A landscape with many valleys, sampled at points; each row gives a point and its height.
A ball rolls from a point to the lowest of its 3 nearest points, and stops where none of them is lower. Distance is the straight distance between rows; heights are no part of it.
(91) h=252: 22	-4	-31	-13	12	6	5	-4	21	-3	-16	28	16	-20	26	3	19	-13	-26	-6	-46	-37	-10
(357) h=57: -42	24	5	9	-18	14	11	8	-10	-19	-32	23	-17	-31	-8	-7	-15	-32	-7	-20	-19	32	19
(163) h=286: -15	-7	18	34	11	-9	12	9	31	19	-10	4	-21	26	-18	12	-26	-16	19	7	14	35	21
(282) h=94: 41	2	-9	-12	21	2	-24	2	-13	6	-46	14	10	2	43	-12	30	-29	-7	-6	-40	-34	-1
(731) h=498: 1	-6	-5	19	27	-7	-21	5	19	12	-29	15	-9	-3	23	6	0	-22	-3	-18	-18	0	2
(503) h=125: -23	-8	14	26	-1	-20	13	14	8	-5	11	9	3	7	-5	3	-20	19	20	15	14	25	4
(5) h=184: -6	16	14	7	-20	-6	4	3	31	-3	31	-26	-19	-10	1	37	22	11	-25	12	-3	16	23
(223) h=172: -40	6	15	-31	-34	45	16	-7	-2	-33	40	-35	-23	-34	-30	10	22	-6	-21	-16	-13	28	-9
(748) h=156: -35	-7	12	-1	-43	19	10	-2	-10	-18	54	-23	-28	-17	-42	1	12	6	-11	0	4	37	-16
(880) h=245: -50	-5	12	25	-17	16	28	-2	-15	0	22	-1	-17	-2	-37	-4	-38	11	30	-5	31	45	-14
(103) h=779: 60	7	-2	-45	26	3	-42	-17	-30	13	-48	-1	44	56	30	-29	13	-8	-4	-8	-23	-45	31
(875) h=182: 13	-7	-25	0	-21	-5	14	-2	27	-5	62	-35	16	-11	15	4	21	27	-18	22	34	-12	12
(274) h=188: -16	-1	-1	-20	-26	57	10	4	-7	-34	-6	-2	-28	-38	-5	33	8	-8	-20	-12	-27	43	-5
(200) h=242: -64	14	27	12	-26	14	30	-43	-6	-12	40	-41	-49	-4	-50	-15	-23	13	17	-10	23	37	0
(532) h=346: 22	-16	-10	7	0	-2	6	-10	37	6	8	-1	13	-8	6	16	23	-16	-15	19	-9	-25	16
(889) h=187: -13	9	-3	-9	-17	27	10	24	-13	-23	-20	13	6	-56	1	17	11	-44	-33	-15	-49	4	-3
(292) h=277: 22	22	-37	-13	26	28	-11	-20	4	24	-17	-17	59	20	43	12	38	-38	-23	9	-14	-32	11
(488) h=121: -35	6	5	1	-31	-1	15	-3	28	-15	42	-21	-20	-16	-10	11	-11	21	-15	19	1	45	12
(506) h=72: -3	13	-10	0	-4	6	-17	23	35	-10	-23	-20	-8	-25	20	32	32	-32	-50	-16	-19	-11	27
(55) h=197: 33	-6	-11	-8	23	5	-13	13	-6	-13	-42	34	3	-11	18	-8	3	-20	-15	-18	-43	-16	-3
(848) h=268: 15	-12	-23	-12	-8	-8	21	-5	3	-21	15	22	17	-50	25	-1	18	16	-17	10	-14	-29	-28
(770) h=60: -34	-10	13	21	-12	-26	-4	9	17	10	40	-15	-18	3	-23	-2	-24	36	19	23	38	37	26
(786) h=298: 0	-10	-2	6	-9	21	28	0	-31	-17	-19	43	-1	-34	11	-15	-10	-14	-3	-15	-24	-1	-15
(496) h=466: -5	-14	18	-3	10	-11	0	9	-34	-7	-8	43	3	-11	5	-35	-23	16	17	-1	11	7	-33
(299) h=80: 27	-7	1	9	15	-18	-15	-10	9	25	-42	26	-15	23	3	-15	0	-18	16	-14	-7	4	-3
(659) h=209: 31	20	-39	-10	17	15	-7	6	22	-8	-30	5	23	-3	38	12	39	-42	-20	-12	-28	-42	10
(249) h=666: 36	1	-19	-25	29	10	-24	-39	-30	5	-42	-3	36	32	33	-6	-3	-14	-9	9	-18	-35	16
(618) h=91: 37	7	-5	-12	29	-12	-23	-13	-24	14	-60	23	2	38	-11	-8	-3	-7	8	-31	-43	-13	9
(358) h=393: 16	-20	8	1	2	-19	-1	-7	9	36	21	-32	2	12	9	11	10	29	14	42	34	-21	-13
(443) h=429: 17	-3	-2	0	2	-21	-4	2	-5	-3	-7	14	12	-6	29	-30	6	10	9	6	7	-17	-20
(467) h=223: -44	-8	27	5	-25	12	31	-6	-32	-3	34	-14	-36	-19	-50	-12	-2	8	24	-31	21	19	-27
(542) h=208: -11	-1	-7	-3	-13	11	16	-14	-29	-4	27	1	14	-25	-9	4	1	20	22	10	12	-21	-19
(836) h=269: -8	5	-7	8	16	11	-36	30	6	-4	-52	-2	-7	12	12	24	15	-55	-12	-20	-34	-1	7
(161) h=712: 28	0	20	-30	27	-7	-35	-38	-19	28	-51	-6	33	60	5	-18	-6	10	7	-1	-10	-7	24
(703) h=474: 22	-4	4	1	19	-19	-13	14	1	21	-20	22	8	15	-2	-2	-13	-14	15	11	4	-3	4
(285) h=454: 38	-12	-1	-23	25	-13	-15	-9	-16	6	-30	3	-4	36	16	-22	7	-4	6	1	-23	-29	-5
(835) h=503: 26	13	-22	-12	20	15	-16	4	2	10	-47	4	39	32	10	14	4	-24	-3	-20	-30	-29	5
(527) h=376: 2	-5	3	10	1	-13	-22	16	19	3	-4	-12	-9	19	8	19	-6	-10	-1	10	12	2	17
(65) h=239: -11	1	-12	5	-24	10	23	9	18	-30	10	17	10	-32	3	10	11	7	-26	6	-18	4	1
(16) h=148: -24	21	-6	4	7	12	-20	33	35	-13	-35	-5	-25	-17	-1	22	13	-33	-38	-10	-16	18	8
(117) h=179: -30	17	-19	-19	-6	27	7	27	15	-17	-38	21	-4	-42	10	4	-8	-43	-59	-30	-27	14	3
(101) h=243: -25	10	1	14	-17	-8	-1	16	36	-13	4	-16	-22	-4	7	20	18	-24	-31	8	1	27	15
(276) h=114: 2	5	-6	18	-27	-28	11	-14	21	2	81	-41	11	7	-6	0	7	53	9	30	35	-22	-9
(63) h=89: -31	-3	15	29	-2	-32	19	7	11	9	34	-9	-5	10	-29	-10	-21	35	45	21	58	25	4
(464) h=183: -18	-3	4	-2	-25	10	19	-3	1	-11	82	-5	0	-21	-16	6	-2	32	-2	0	8	-2	-13
(522) h=58: -18	18	-18	-1	-21	36	15	-4	7	-53	62	-42	-52	10	-20	14	-12	18	-10	-4	3	60	12
(425) h=218: -15	30	13	-3	-25	-1	21	-18	-44	8	52	-4	21	-20	-26	-15	1	47	42	2	22	0	-43
(17) h=442: 29	-7	-4	-5	8	3	3	4	7	18	-11	12	8	13	16	11	14	-12	-1	4	-6	-40	5
(809) h=273: -28	-16	24	-4	-28	21	27	4	-18	-10	2	19	-13	-33	-20	3	-25	-12	11	-14	-1	17	-6
(232) h=270: 11	-6	-15	4	11	-7	-22	27	1	-19	-54	36	4	1	1	-1	-10	-56	-4	-38	-40	7	-2
(402) h=459: 42	-25	12	-8	14	-39	-19	-9	-17	20	-6	-7	4	25	7	-25	7	21	10	20	22	-22	-18
(49) h=457: 18	-11	7	21	9	-22	1	6	6	13	-3	12	-22	15	5	-25	-20	22	20	12	30	-6	-10
(601) h=539: -3	8	14	13	30	0	4	27	15	0	-40	10	-24	25	-8	-15	-35	-21	2	-15	3	20	16
(793) h=227: -14	24	40	12	-20	-35	-14	4	-47	4	39	0	4	-5	5	-21	-17	69	48	13	57	-3	-41
(714) h=299: 10	-17	-1	10	-5	-10	5	16	24	6	20	4	-3	-9	5	11	8	10	-6	15	12	-3	9
(248) h=212: 14	6	-19	-7	-33	20	18	1	8	-16	56	5	18	-31	12	1	25	16	-8	2	-5	-3	-15
(129) h=447: 19	-7	0	-11	-8	-22	14	0	-23	-4	-3	28	13	-25	16	-46	-10	18	23	0	0	-17	-34
(378) h=402: 15	-20	-3	-8	2	-20	-5	-3	3	45	13	-19	1	50	-7	4	1	37	31	39	50	-4	4
(121) h=452: 28	-8	-4	-15	25	-15	7	-5	-13	-12	-13	28	13	-15	25	-23	-7	16	-3	-5	-1	-21	-34
(646) h=352: 0	-10	2	3	11	-12	-11	3	25	14	11	-22	5	10	5	13	14	-9	-5	28	22	-18	7
(278) h=715: 36	20	2	-22	47	4	-35	-2	-25	16	-47	4	38	54	29	8	-24	9	-6	1	-13	1	24
(645) h=152: -11	-5	-20	14	-31	-13	-2	-2	22	-12	68	-39	13	-24	-22	18	-1	34	-21	6	22	-6	18
(315) h=244: 10	-6	-11	-9	-8	-3	22	-6	29	3	49	15	19	-26	18	12	22	24	-17	31	6	-22	-9
(550) h=169: -34	-7	9	5	-36	-5	15	-12	-32	-25	92	-43	-18	-15	-55	-6	16	12	5	-8	-5	2	-24
(539) h=93: -7	10	0	17	-10	-40	9	-2	11	21	39	-17	5	12	-5	-3	1	51	25	33	48	6	6
(359) h=383: 5	-13	15	26	9	-30	19	-1	28	30	2	-8	-2	14	-9	27	-2	-5	17	38	21	10	20
(843) h=180: -39	-5	0	-15	-32	41	20	-20	-23	-38	9	-18	-47	-31	-33	3	7	-2	-17	-4	-3	51	-7
(513) h=372: 16	17	-32	-2	44	28	-27	-2	0	7	-49	-21	40	33	29	37	6	-34	-20	-2	-23	-15	23
(69) h=451: -8	7	6	23	37	25	-27	24	17	26	-42	3	2	37	-1	27	-18	-49	14	-9	-10	8	14
(465) h=493: 48	-7	13	-28	14	-22	-29	-19	-7	-13	-31	22	8	-2	24	-47	-2	8	1	-20	-17	-37	-10
(597) h=490: 30	-15	-9	-8	34	-16	-16	-24	-40	35	-18	-27	22	56	14	-9	-5	24	5	32	35	-21	22
(89) h=251: -28	5	18	13	-12	-6	15	24	16	1	-8	10	-16	-5	-7	-3	-12	-14	5	-1	13	27	21
(275) h=692: -1	-10	9	15	23	-7	-8	7	-11	-2	-65	62	-22	-4	-6	-14	-58	-35	5	-37	-12	10	9
(826) h=406: 0	-9	-4	6	-3	-27	14	-10	8	9	15	3	3	0	13	-3	8	38	12	29	22	-29	-24
(828) h=246: -36	-2	17	9	-4	13	26	-9	-31	11	14	16	1	-15	-29	-15	-15	9	40	-9	25	17	-10
(384) h=198: -12	7	-14	-9	-38	28	25	-6	-21	-16	56	-4	13	-30	-15	5	20	20	3	-12	-3	-12	-27
(321) h=40: 1	1	12	20	35	-11	-29	24	13	22	-55	7	-4	28	-3	8	-29	-41	9	-29	-8	9	15
(685) h=205: -31	-2	19	-7	-22	32	18	-32	-9	-12	15	-30	-54	-21	-54	-16	10	-9	2	-34	11	33	-7
(679) h=558: 24	13	1	-17	43	2	-42	-5	-14	20	-52	5	24	68	2	-7	-11	4	5	-19	-26	-14	18

Where does a ball stop that starts at each point below?
(828) -> (748)
(425) -> (770)
(65) -> (770)
(848) -> (770)

Call two points neighbours if one is among the 3 nearest of the other. Go from one point of each pair to the other, from neighbour to neighbour, staying as low as possible. Name the highest point that can't be avoided.
(321) / (282) -> (69)
(299) / (357) -> (285)
(506) / (522) -> (274)
(522) / (282) -> (232)
(506) / (357) -> (117)
